A landscape with many valleys, sampled at points; each row gives a point and its height.
From any point a ball rolls to the lowest of the 4 points nearest to it. It stops when none of these is lower. Distance is the straight distance between rows; heights are no part of it.
j_938: [136 195 108 168 106 135 146 175 148 149 141 124 118  93 117 115 118 149
 125 168 126 152 128 136 128 106 126 185 181 144]  height 99
j_931: [133  84  93 139 119 116 144 120 150 166 166 101 143 117 113 162 123 123
 154 167  53 165 108 143 168 169 129 157 141 138]  height 628
j_498: [154 233 146 194  88 184  93 120 150 123  98 126  91  71 164  86 129 141
  97  98 108 132 131 131 116  82 110 168 195 127]  height 316
j_223: [125 117 162 141 125 140  98 104 139 114 116  95 146 128 108 119  89 180
 143 111  97 132 160 157 137 120 148 107 144 124]  height 328
j_447: [160 130 112 156 127 113 151 141 137 137 141 132 126 104 148 135 141 151
 122 142  97 152 143 164 165 139 162 173 154 128]  height 426
j_933: [100 164 154 129 116 181  84 137 146  92 133 115 123  91 133 117  52 174
 115 146 109 147 131 144 120 103 118 116 149 117]  height 246
j_455: [194 165 125 180 117 152 117  84 103  97 117 132  82  60 163 101 171 119
  92  72 132 154 171 186 145  76 192 121 145  78]  height 376
j_265: [115 110 152 103 117  93 135 141 149 147 123 137 132 174 124 135 121 121
 137 140 151 126 113 138 148 138 113 134 118 132]  height 360
j_683: [140 105  87 121 133  76 158 154 135 154 149 113 148 143 125 149 156 102
 147 164 109 139 134 131 142 159 139 152 114 153]  height 257
j_383: [141 139  75 112 146  65 177 192 110 153 151 124 104 159 121 139 156  88
 161 180 122 122 115 131 151 163 129 161 124 139]  height 204
j_824: [117 160 148 136 120 124 175 163 116 138 125 142 132 154 113 103 118 139
 145 163 154 124 124  94 125 126 123 173 154 144]  height 101
j_320: [145 197 150 149  83 170  90 142 137 150 101 161 120  79 166  96 113 155
 109  98 138 110 137  96  87  86 100 152 173 112]  height 317
j_353: [148 190 146 192 114 164  88 102 142 118 139 107 100  57 150 116  96 180
 112 116  67 153 143 154 146 122 148 178 152 120]  height 334
j_959: [110  92 120 106 158  76 161 143 123 135 156 127 150 212 134 150 197  62
 149 121 203  81 114 132 122 176 142 126  69 174]  height 315
j_232: [203 134 120 174 140 127 113  84  95  92 154 110  68  57 149 128 150 129
  97 115  99 179 177 199 168 131 193 144 148  79]  height 466
j_768: [115 103  86 135 150 157 173 121 193 164 188  93  96 111  68 147  89 136
 142 248  52 165  60  94 121 173  94 134 158 106]  height 649
j_109: [129 172 102 138 129  98 171 166 137 128 113 144 116 131 149 111 165 119
 113 112 174 109 133  95 129 123 111 165 133 124]  height 245
j_322: [132 104 157 109 115 137  74  97 127 124  83 146 141 132 175 102 114 113
 104  30 178  92 104  98  69  85 108  68 111  89]  height 549
j_342: [ 79 123 145  85 155 125 157 193 121 155 107 140 134 216 112 108 147  82
 156 169 181  70 140  68 114 141 117 122 137 164]  height 296
j_446: [167 138  78 149 141  73 168 155 119 100 150 136 157 127 143 171 176  78
 139 133 169 117 139 148 139 136 159 120  82 141]  height 289
j_890: [105 128 135 105 125 157 113 118 156 112 134 111 139 127  71 136  62 185
 144 188  76 163 101 120 135 114 106 135 157 123]  height 650
j_813: [116 127 137 141 167  92 132 132 155 103 114 130 144 143 140 146 166  82
 103  85 197  95 132 138 140 122 135 119  78 155]  height 335
j_591: [147  86 147 122 124 108  84  95 146 123 131 115 141 145 116 152 146 156
 130 126 111 159 139 164 146 168 152 129  97 145]  height 215
j_506: [170 167 149 175 113 139 102  86 153 117 132 161 100  99 170 103 169 134
  80  57 175 120 133 121 122 101 138 148 148 119]  height 282
j_530: [ 94 133 160 101 142 128 134 149 126 122  90 139 152 180 135 109 108 126
 136 113 148 125 129  93 110 109 101 132 125 145]  height 258
j_89: [ 96  88 145  87 168 105 124 156 111 110  98 137 152 181  98 117 149 104
 160 110 211  73 110  88 111 134 109 111  83 154]  height 318
j_240: [143 127  91 138 134  91 182 152 123 148 139 121 113 134 107 166 137 111
 147 144 135 126 123 138 164 127 144 148 137 150]  height 229
j_356: [129 150 153  89 112 173  65 107 104 129  82 151 143 129 177 106 100 111
 127  49 196  86 110  57  84  89 107 101 145  75]  height 540
j_14: [157 137 151 167  99 145  90  93 163 124 133 128 132  89 123 129 130 175
  90 143  64 150 152 167 152 124 149 132 146 137]  height 354
j_392: [104 227 161 157 130 182 114 150 142 142 113 171 125 106 139 111 111 134
 120 140 134 117 134 114  67  87  79 148 167 137]  height 321
j_861: [103 146 156 114  94 188  92 144 130 120 106 153 127 112 117  81  43 178
 136  91  99 127 117 110 106  92 111 104 128 102]  height 343
j_111: [100  95 177  98 155 132 120 128  99 106 102 142 149 163 147 110 113 139
 143  96 164  86 126 106  93 108 103 113 130 145]  height 303
j_226: [120  82 148 123 129 130 113  87 156 135 142  99 144 119 126 168 124 154
 132 150  74 177 129 147 154 189 120  99 103 145]  height 338
j_318: [128 118 153 119 130 146  77  93 122  96  90 156 130 123 133  95 144 139
 101  38 161  99 124 120 106  75 130  86  96 128]  height 459
j_647: [143 122 155 120 134 146  65  82 130  94  92 159 143 104 167 113 106 113
 110  48 170 110 134  87  72  76 115 104 129 100]  height 430
j_302: [159 150  87 158 106 131 162 158 149 118 150 124 151  87 117 130 113 128
 125 177  82 136 120 165 168 126 142 167 167 119]  height 521
j_610: [114  82 122  55 142 154 167 121 142 123 164 103 135 143  61 158  91 150
 164 225  53 150  92  92 127 154 103  94 125 127]  height 386
j_789: [107 166 178 147  94 206  65 106 161 109 105 107 124  77 123 106  64 208
  93 125  78 140 135 143 143 103 136 115 131 133]  height 26
j_95: [152 127  97 111 138  93 198 171 112 141 138 133 133 150 137 127 148  87
 145 160 168 105 137 115 135 159 132 160 152 163]  height 178
j_198: [166 182  55 114 138 112 204 196 124 150 139 111  90 129 122 141 144  80
 150 211 113 113 128 137 151 155 137 183 189  96]  height 283
j_980: [ 96  96 109 109 144  95 164 161 143 152 151 114 127 181  95 124 140 108
 155 185 112 124 110 100 138 178 119 134  94 126]  height 48
j_779: [117 123  99 127 143  88 186 144 132 165 131 109 142 181 124 127 163  93
 160 133 187 116 136 104 129 147 109 151 120 156]  height 140
j_629: [ 93  98 123  76 136 145 155 193  82 140 108 116 122 210  99 104  98 127
 184 178 153 101 112  80  87 139 124  97 101 135]  height 286
j_944: [167 107  63 117 147  84 159 126 128 135 171 119 108 103 154 175 163  70
 148 181  80 130 156 164 157 177 150 143 119 107]  height 399
j_973: [133 102 154 140 134 103 107 101 131 116 115 164 126 139 147 117 170 110
  98  55 185 105 137 119 131 112 143 104  78 138]  height 339
j_764: [145 129  53 124 151  98 202 152 145 144 173 106 100  99 117 168 137  80
 153 206  47 136 107 156 168 142 149 158 175 100]  height 476
j_163: [193 163 112 192 115 138 122  96 115 100 124 138  77  72 178 105 200 109
  73  56 160 129 149 157 138  40 152 125 142  77]  height 344
j_15: [101  76 155  75 138 128 109 133 141 110 134  89 183 155 120 156  92 146
 154 131 105 128 120 143 117 151 113 109  62 149]  height 210
j_370: [145 131 124 157 164 104 133 115 139 112 111 177 131 130 151 123 182  94
 100  90 196 102 156 121 120 108 128 129  90 111]  height 290
j_757: [146 109 158 148 104 102  91  92 130 128 128 120 146 110 153 149 133 153
 122 104 112 133 149 152 151 158 132 133 135 143]  height 281
j_564: [135 224 120 147 126 155 166 184 132 152 128 157 107 109 131 112 123 120
 116 151 139 147 136 125 141 101 107 207 163 149]  height 119
j_527: [158 150 133 177 133 136 119 101 131 119 112 162 106  81 159 123 168 109
  71  49 158  97 114 128 100  80 116 114 134 124]  height 301
j_993: [110  88 132 106 103 168 116 110 130  91 145  85 136 145  80 156  61 172
 140 152  62 175 120 129 139 139 127 107 120 134]  height 421
j_295: [172 224 122 174  98 184  89 122 144 141 118 141 103  79 179 121 136 134
  91  72 148 131 136 126 103  95  96 180 200 125]  height 312
j_328: [113 134 144 123 140 110 151 141 137 135  90 151 122 138 143 110 150 112
 125 119 174  96 141 118 106 112 115 147 142 147]  height 191
j_662: [153 155  78 161 129 102 136 148 135 117 126 152 121  92 143 130 167 108
 116 102 150 130 150 156 143  95 129 158 150 142]  height 279
j_228: [166  75 104 134 142  98 100  80  86 132 160 122 112  91 144 180 172  98
 142 122  77 166 146 172 171 172 170 127  92 129]  height 547
j_557: [122  74 158  94 115 139  53  61 123 116 124 123 140 127 102 137 144 175
 101  60 109 133 137 152 121 143 171  56  79 132]  height 175
j_35: [131 105 101 129 139  71 161 153 126 135 137 125 129 143 123 146 143 111
 145 140 147 103 130 134 151 146 124 152 112 145]  height 223
j_323: [181 205 109 182 127 134 125 103 132 111 121 135  90  65 158 121 145 130
 114  89 121 145 133 167 139  86 146 167 156 105]  height 363
j_188: [186 102  83 115 144  72 157 119  98 125 139 106 118  97 152 164 165  73
 133 165  75 153 162 174 143 123 171 121 111 102]  height 373
j_404: [120  74 116 125 126  72 138 124 121 146 161 121 156 164 146 159 190  67
 138 127 133 109 136 152 146 176 139 108  57 149]  height 291
j_572: [131  93 104 137 103 104 143 145 129 150 152 129 126 121 139 155 142 124
 119 169  87 147 100 148 165 180 134 151 122 124]  height 407
j_359: [ 91  99 134  84 132 143 156 158  96 127 141 130 118 165  70 115  51 150
 144 188 125 121 105 106 103 124 108 126 124 117]  height 350
j_878: [ 91  97 143  93 112 171 139 121 104  94 138 114 138 123  89 101  37 173
 139 142 106 155 102  96 131 148 109  96 120 105]  height 369
j_143: [134 102 122 127 141  59 112 102 127 136 156 132 148 129 142 166 143 114
 121 112 137 137 125 137 168 173 151 115 100 159]  height 351
j_476: [108 185 154 103 108 201  58 133  93 130  77 180 120 122 170 112  60 161
 124  73 142 101 114  51  65  77  83 109 132  85]  height 496
j_46: [108  66 157  87 118 131  82  96 108 108 109 125 150 145 120 147 121 147
 120 102 112 156 150 156 147 149 135  81  82 153]  height 74
j_810: [140 121  85 137 147 122 175 119 161 149 161  97 125  98  85 151 111 121
 136 213  25 161  93 135 152 178 125 152 159 112]  height 758
j_600: [101  84 130  96 121 142 126 124 111 123 144 101 155 142  84 144  73 173
 142 152  98 159 120 116 113 165 108  93  97 129]  height 278
j_679: [118 121 123  86 116 117 141 163 145 163 130 110 137 162 108 113 122 140
 130 172 125 131 131 109 126 144 109 143 120 146]  height 242
j_458: [103  77 153  98 126  96  95  90 114 128 147 109 155 158 131 157 143 120
 126 128 125 128 126 143 135 166 140  84  39 158]  height 154
j_660: [114 109 156  84  90 179  71 110  87 121 103 162 153 116 143 120  95 153
 129  41 144  94 112 121 100  94 115  54 135 113]  height 423
j_773: [158 122  71 136 145  60 184 138 115 117 149 142 146 165 141 148 185  47
 125 122 187 107 120 128 141 155 156 132  90 140]  height 288
j_182: [157 118 101 149 148  89 150 144 130 128 131 158 132 125 143 104 170  81
 119 131 171 121 149 142 127 113 131 143 135 138]  height 243
j_875: [131 155 159 127 114 158  85 105 137 115  97 162 137 129 144 113 136 157
  89  75 146 110 135 119  88  80 104 120 147 137]  height 325
j_521: [170 103 100 179 128  86 139 103 115 113 145 121 126  82 147 139 146 129
 117 134 109 151 149 175 161 129 169 152 123 111]  height 422
j_386: [138 151  77 122 144 122 181 166 125 147 137 108 113 141 111 118 128  98
 153 199 109 144 122 125 157 152 132 186 161 119]  height 230
j_955: [163 103  96 162 136 129 138 104 130 121 173 126 116  81 145 142 108 146
 114 171  42 159 140 169 186 146 173 162 157 107]  height 615
j_799: [ 88 118 159 113 136 125  83 107 145 120  97 130 142 129 117 125 135 160
 135  63 141 115 145 130 116 104 134  91 100 128]  height 348
j_915: [190 142 127 190 155 159 122  90 127 117 122 143 110  93 161 102 201 102
  51  63 182 120 118  99 112  83 152 111 101  77]  height 323
j_684: [105 103 160  94 132 113 114 138 100 110  87 105 140 163 123 143 112 123
 133 108 149 114 130 134 102 121 109 116 108 131]  height 362
j_347: [104  59  91 106 143  77 142 112 134 152 158 106 155 167 125 183 170  94
 184 165 124 111  97 152 160 199 125 113  70 151]  height 261
j_926: [ 74 106 143 106 131 159 121 160  98  92  90 116 167 145 126 106  85 171
 149 113 123 132 133 123 106 120 110  97  89 124]  height 501
j_54: [146 152 146 173 126 124 103  98 154 127 117 138 103  93 140 118 152 131
  86  75 138 127 140 155 152 118 149 109 116 127]  height 225
j_859: [124 144 112 150 125 170 162 132 144 164 174 105 116 105  94 120  75 156
 128 216  78 154 105 123 181 135 132 156 165 139]  height 493
j_170: [128 118  86 110 155  90 170 178 137 148 167 124 132 171 122 160 162  85
 146 180 148  82 118 111 153 190 149 145 108 157]  height 228
j_811: [115 177 170 111 129 187 112 169 102 138  87 167 108 165 152 107  70 142
 148 122 145 125 122  87  50  84 105 138 154 103]  height 491
j_814: [100  89 176  85 151 124  96 114 118 114 106 143 136 170 151 112 147 101
 140  75 192  89 122  80  96 125  89  95 104 137]  height 503
j_784: [106 221 136 166 103 166  97 139 151 131 118 131 117  83 132  77  91 153
 106 123 103 140 113 146 125  94 114 161 192 140]  height 314
j_589: [162 101 123 178 127 116 104  74 119 128 172 126 129  82 164 151 155 146
 126 124  84 172 156 165 156 142 183 134 117 113]  height 454
j_697: [128  75 108 108 131 108 144 122 137 160 155 106 122 153 105 185 142 103
 156 171  87 122 109 112 160 191 132 118 109 146]  height 197
j_658: [ 83 144 158 113 139 154 137 192  93 134  87 166 135 181 115  97  94 126
 170 147 184 116 151  66  65 117  97 143 147 111]  height 531
j_496: [107  87 165 101 115 149  75 109 118  89  97 119 150 137 123 134 108 195
 146  68  87 129 135 143 122 113 123  69  76 133]  height 196
j_76: [ 95  71 167 101 143 111 127 119 119 117 109 128 162 187 120 131 112 125
 146 111 148 106 136 131 123 142 125  98  93 146]  height 285
j_907: [ 96 152 174 118 114 184  96 143  57 131  86 180 101 153 155 101  43 131
 138  59 165 104 110  40  60  72  86  97 143 102]  height 568
j_118: [ 88 110 136  86 153  95 162 147 106 146 108 109 143 194 133 134 166  93
 160 151 206  79 142  96 107 154 108 129 111 152]  height 205
j_132: [ 78 122 148 114 131 155 145 152  89 109  89 165 128 156 125 109  72 144
 168 120 159 115 120 109  84 100 120  93 132 112]  height 565
j_269: [155 105 161 161 112 118  61  57 133 126 129 124 150 109 124 133 162 169
  88  81 131 152 152 156 152 152 175  93 109 142]  height 266
j_299: [ 79  76 143  69 139 128 150 158 106 141 141  95 140 192  76 151  94 121
 157 166 130 132 119  95 118 164  98 107  95 121]  height 259
j_494: [168 126  48 100 141  80 178 176 147 150 153 114 119 114 130 165 174  61
 145 170  95 132 105 152 145 157 124 126 164 105]  height 331
j_738: [150 201 168 147  78 189 101 124 143 120 123 128 114  77 143  94 111 155
  99 109 102 126 128 148 116  82 113 158 184 122]  height 322
j_619: [111 103  76 115 147 118 171  99 169 193 178  80 115 136  90 171 137  98
 163 187  40 154  94 117 151 190 107 100 130 135]  height 519
j_759: [ 84 129 103  72 120 129 177 181 131 162 141 125  88 167  61 123 100 131
 149 245 104 121 101  94 121 155 112 134 127 130]  height 155
j_828: [115 179  99 124 120 140 190 174 142 176 126 138  97 156  98 102 110 109
 125 219 155 117 100 101 109 129 117 178 151 159]  height 177
j_581: [181 169  59 129 129 107 180 157 105  91 152 117 101 101 138 134 189  52
 133 168 150 149 155 166 143  84 178 166 171 106]  height 329
j_651: [177 190  96 153 135  88 157 160 110 112 128 150 150 113 144 116 156 115
 113 108 143 148 139 144 133 115 118 170 167 127]  height 274
j_769: [117 169 133 165 125 144 106 128 154 129 132 109 125 123 118 112 112 178
 117 140 114 128 125 161 126 128 136 179 154 145]  height 176
j_698: [154 117 145 142 132 119 104 107 127 121 129  97 139 109 138 121 141 159
 115 146  95 162 124 159 142 144 143 153 143 133]  height 388
j_421: [132 160 103 128 138 142 176 142 155 168 183 107  92 120  87 137  88 138
 135 249  60 119  60 108 165 164 105 179 191 122]  height 327
j_863: [120 118 137 115 129 145 101 145 136 101 116 124 138 133 112 108  90 183
 125 134  98 121 148 136 115 109 134 127 142 124]  height 458
j_84: [ 82  87 130  64 155 106 170 161 112 129 134 105 143 196 109 147 151 105
 189 153 187  83 111 101 131 199 105 118  68 172]  height 260
j_277: [122  92 151 137 114 119  66  88 151 118  99 140 145 141 126 135 142 121
 114  56 146 100 141 133 116 137 144  82  63 149]  height 404
j_817: [177 132 145 182 109 135  91  67 111 123 133 127  83  72 149 105 187 125
  92  52 117 141 159 178 160 117 186 112 116 113]  height 308
j_91: [132  84 124 148 154  77 116  83 127 124 127 124 157 139 134 134 185 112
 126 102 164 109 131 149 140 141 137 104  64 174]  height 342
j_544: [107 100 137 104 150  86 145 134 141 118 115 119 147 173 128 136 175  93
 142  82 190  99 136 126 124 139 124 135  78 156]  height 346
j_260: [163 105 121 164 159  81 132 120 104 114 155 141 135 132 148 138 178 108
 121 110 138 148 151 169 157 142 166 119 107 143]  height 368
j_723: [111 119 183 115 143 124 109 121 135 110  77 140 167 151 151 112 132 100
 139  69 200  95 130  83  93 105  85  99 152 118]  height 475
j_707: [ 83 121 163 102 154 152 148 185  89 128  91 150 144 192  95 110  74 140
 152 134 147  93 119  80 105 125 105 115 116 122]  height 424
j_676: [ 90 173 152 126 113 195 120 149 124 121 117 130 126 134 102 119  76 163
 145 170 121 143 108 131 106 108 129 134 150 117]  height 218
j_346: [124 120 135 125 123 101 125 139 147 110 132 125 141 126 112 133 113 127
 119 117 148 137 137 139 148 114 120 141 128 134]  height 375
j_843: [ 93 111 148 100 120 149 131 123 130 134 111 107 137 148  90 136 113 175
 145 130  88 149 135 119 139 150 107 101 111 122]  height 367
j_934: [150 202 137 175 110 154 122 143 157 128 114 176 115  87 157 113 107 137
 100 112 142 146 123 162 101 103 129 183 187 111]  height 307
j_339: [111  68 106  70 121 120 155 110 115 132 155  80 154 156  89 176 114 144
 159 180  96 132 109 115 132 173  92  87  90 150]  height 293
j_551: [154 167 153 129 111 155  91  97 134 136  90 165 134 133 169 129 147 116
 108  68 194  99 134  93  75  85  96 100 144 114]  height 352
j_928: [153 142  59 123 143  73 163 160 125 128 154 142 116 143 142 144 191  57
 138 131 167 129 143 145 135 155 159 138 124 133]  height 271
j_459: [125 134 160 125  96 173  51  81 135 126 115 122 119  92 107 113 121 195
 100  85  99 139 156 149 137  86 150 105 148 139]  height 163
j_865: [ 98 148 149 104 132 140 152 164 130 149 127 110 102 179  95 113 110 138
 131 194 151 107 119 104 104 139 117 143 124 130]  height 237
j_428: [ 92 105 124 102 145 144 184 136 170 168 173 102 107 130  66 145  82 139
 146 228  72 122  64  83 156 152 109 139 165 135]  height 439
j_579: [145 107 163 119 145 140  49  70 121 107  86 138 144 126 142 104 164 107
 104  17 194  89 139 123 102 105 129  64  80 123]  height 406
j_453: [151 165 143 165 110 133  92  83 145 114 131 139 117  90 150 101 145 153
  90  98 124 136 149 151 137 112 159 127 133 113]  height 284
j_146: [103 101 131  84 146 121 167 163 137 142 132 105 127 195  63 115  93 121
 153 194 128 108 119  77 111 158 119 119 111 124]  height 192
j_630: [164  87  64 116 161 111 158 100 108 140 175  87 102  94 150 203 189  46
 158 198  35 165 132 172 131 147 146 132 137  71]  height 590
j_99: [190 133  75 122 151  91 147 126 107 135 169 116 137  74 142 163 154 103
 151 147  65 162 138 166 173 147 157 147 144  93]  height 510
j_929: [ 80 151 169 106  98 186  87 157 106 117 113 160 134 121 140  94  49 166
 149  86 123 134 128  88  87  83 102 115 140 102]  height 419
j_889: [138  94  56 136 133 105 169 100 148 165 176 126 129  79 135 178 152  83
 177 189  17 160 123 153 151 173 140 136 162  98]  height 759
j_529: [140 133 164 146  95 131  80  85 145 117 108 131 123 125 133 113 136 150
  90  61 134 132 139 144 111  87 135 100 131 138]  height 264
j_380: [100  45 118  63 139 122 137 105 123 145 139  95 146 174 104 197 117 127
 148 170 110 132 126 114 117 218  97  87  63 163]  height 306
j_337: [102 131 154 110 135 140 128 154 114 129 111 117 136 150 121 111 127 136
 149 133 170 104 139  95  99 112 118 138 144 143]  height 17
j_882: [118 168 158 130 112 170  70 110 134 124  94 151 124 106 151  93 112 168
  93  63 127 118 129 114  93  72 131 106 139 118]  height 320
j_831: [165 173 109 175 134 111 151 119 117 112 111 155 114 110 143 127 174 103
 111  99 160 140 141 131 113  81  99 165 166 128]  height 294
j_943: [184 143  87 183 158 108 137 122  93  90 115 142  99  99 146 121 183  85
  92  97 166 140 160 183 145  86 156 130 127  91]  height 365
j_967: [139 105 116 152 148  93 157 145 130 137 130 149 140 144 176 120 177  85
 141 101 210 123 129 105 119 138 128 154 119 127]  height 199
j_547: [ 64 130 141 117 102 167 130 122 110  89 123 110 135 118 109  96  40 177
 135 125  98 137 114 121 117 106 134 107 110 112]  height 377
j_505: [ 95 193 151 132 115 146 139 178 136 148  96 133 121 151 110  85 101 153
 137 171 145 125 131 109 112 106 109 167 159 130]  height 41
j_807: [116 158 102 119 116 131 166 172 162 162 180 114 106 141  81 125 106 135
 114 213 107 133  96  89 144 147 109 155 188 135]  height 188
j_444: [140 183 155 192 109 156 101 106 155 124 118 120 100  79 155  86 101 168
 114 101 110 138 147 173 145 107 155 142 171 126]  height 333
j_281: [146 171 123 170 115 129 128 129 131 114 126 170 109  94 160  96 154 115
 114  95 149 132 148 123 118  93 125 158 168 122]  height 298
j_847: [ 60  71 135  96 122 169 121 116  92 119 128 116 146 143 102 119  31 174
 135 122 107 153 100 113 124 157 108  72  89 116]  height 295
j_121: [133 111 151 143 139 153 127 107 149 148 137 100 136  95 114 122  89 177
 127 197  53 169 123 136 165 143 121 131 155 137]  height 675
j_991: [158 132 150 159 136 123  99  86 144 121 107 140 128 122 149 115 181 108
  81  51 196  72 135 132 109  88 126  95 100 111]  height 336
j_790: [ 73 119 144 102  99 167  96 100  99 107 112 138 129 124 112 116  44 158
 114  74 103 152 113 113 113 126 106  63 104  97]  height 238
j_876: [132 165 148 148 102 172  94 118 159 120 135  99 135  86 118  89 100 186
  88 155  56 151 151 142 146 149 134 158 142 143]  height 219
j_964: [146 124 125 179 157 101 146 110 113 114 146 149 120 111 156 114 193  87
  96  86 193 120 156 149 140  94 161 119  97 133]  height 324
j_900: [106 117 122 107 121 128 167 141 156 158 160 112 118 138  80 130  99 139
 149 209 105 141  87  97 148 166 126 148 163 129]  height 409
j_443: [ 72 137 163 141  77 195 116 118  84 115 118 141 133 115 149  78  23 196
 127  46 100 127  81  72 111 118 128  71  99 119]  height 125
j_515: [ 92  76 131  68 130 115 163 147 126 129 130 108 129 196  87 170 132 114
 166 166 147  94 117 108 125 157 127 110  91 157]  height 292
j_645: [157 148 137 155 134 111  91 124 133 106 100 140 140 124 152 123 156 128
 109  85 151 127 129 152 127 131 144 140 144 136]  height 115
j_28: [148 168 158 114 113 152  88 127 144 126  84 151 130 101 161 118 130 126
 112  79 160 112 130  88  85  79  93 140 164 118]  height 326
j_156: [128  90 135 129 136  79 126 140 146 113 128 139 160 145 128 134 165 115
 125 111 155 118 140 139 139 141 127 145 100 155]  height 287
j_435: [153  78  68 124 116  56 155 116 127 140 165 107 134 132 147 186 168  94
 145 151 105 151 143 182 144 178 164 105  90 144]  height 332
j_710: [114 114 173 114 153 110 128 104 140 119  93 138 156 156 150 113 177 108
 114  81 221  68 124 105 102 102 100  95 109 153]  height 587
j_594: [ 88  86 152 110  94 187  84 100  85 109 109 128 134 120 134 112  81 191
 112  34 123 132 127 136 145 109 141  38  87  97]  height 302
j_607: [179 133  51 127 142  60 172 156 113 103 139 122 113 121 138 163 171  55
 135 161 120 139 145 171 148 128 153 152 169 105]  height 297
j_626: [ 97 158 165 135 109 170  95 151 128 116 113 134 112 129 115 105  91 152
 127 117 128 130 143  97 117  73  98 123 160 119]  height 353
j_452: [183 154 104 174 118 121 130 127 126 120 143 126 119  87 150 131 156 124
 104 131 124 151 147 189 160  92 147 148 145 122]  height 330
j_953: [125  49 121  99 134 106 147 103 140 186 161 121 142 133 111 185 148 118
 144 177  85 165 140 138 154 195 132 111  90 147]  height 272
j_987: [114 133 151 122 119 160 108 133 120 114  86 149 143 127 162 123 127 119
 123 108 190 118 151  73  82  82  89 133 164 147]  height 349
j_851: [122 182 105 142 129 118 148 161 156 137 132 127 131 142 124 105 142 141
 141 174 120 160 117 148 138 118 134 190 161 136]  height 147
j_136: [145  85 142 175 120  97  97  75 115 145 152 104 129 102 117 163 145 167
  91  96 106 159 138 180 154 152 172 112  75 141]  height 337
j_830: [121 198 110 157 122 149 172 173 141 151 157 130 104 104 102 104 114 120
 135 212  95 131  97 140 138 123 120 192 208 127]  height 38

Call two points neighbours if one is among the 4 nearest of the other. Go from one point of each pair to the other, from neighbour to neighbour, staying as low as possible. Name the highest point that can't be avoided.
j_645, j_790 => j_847
j_980, j_645 => j_529
j_337, j_789 => j_876
j_980, j_759 => j_146

Where does a ball stop that starts at each point below?
j_647 => j_645
j_435 => j_779
j_356 => j_645
j_544 => j_779
j_944 => j_779
j_813 => j_779
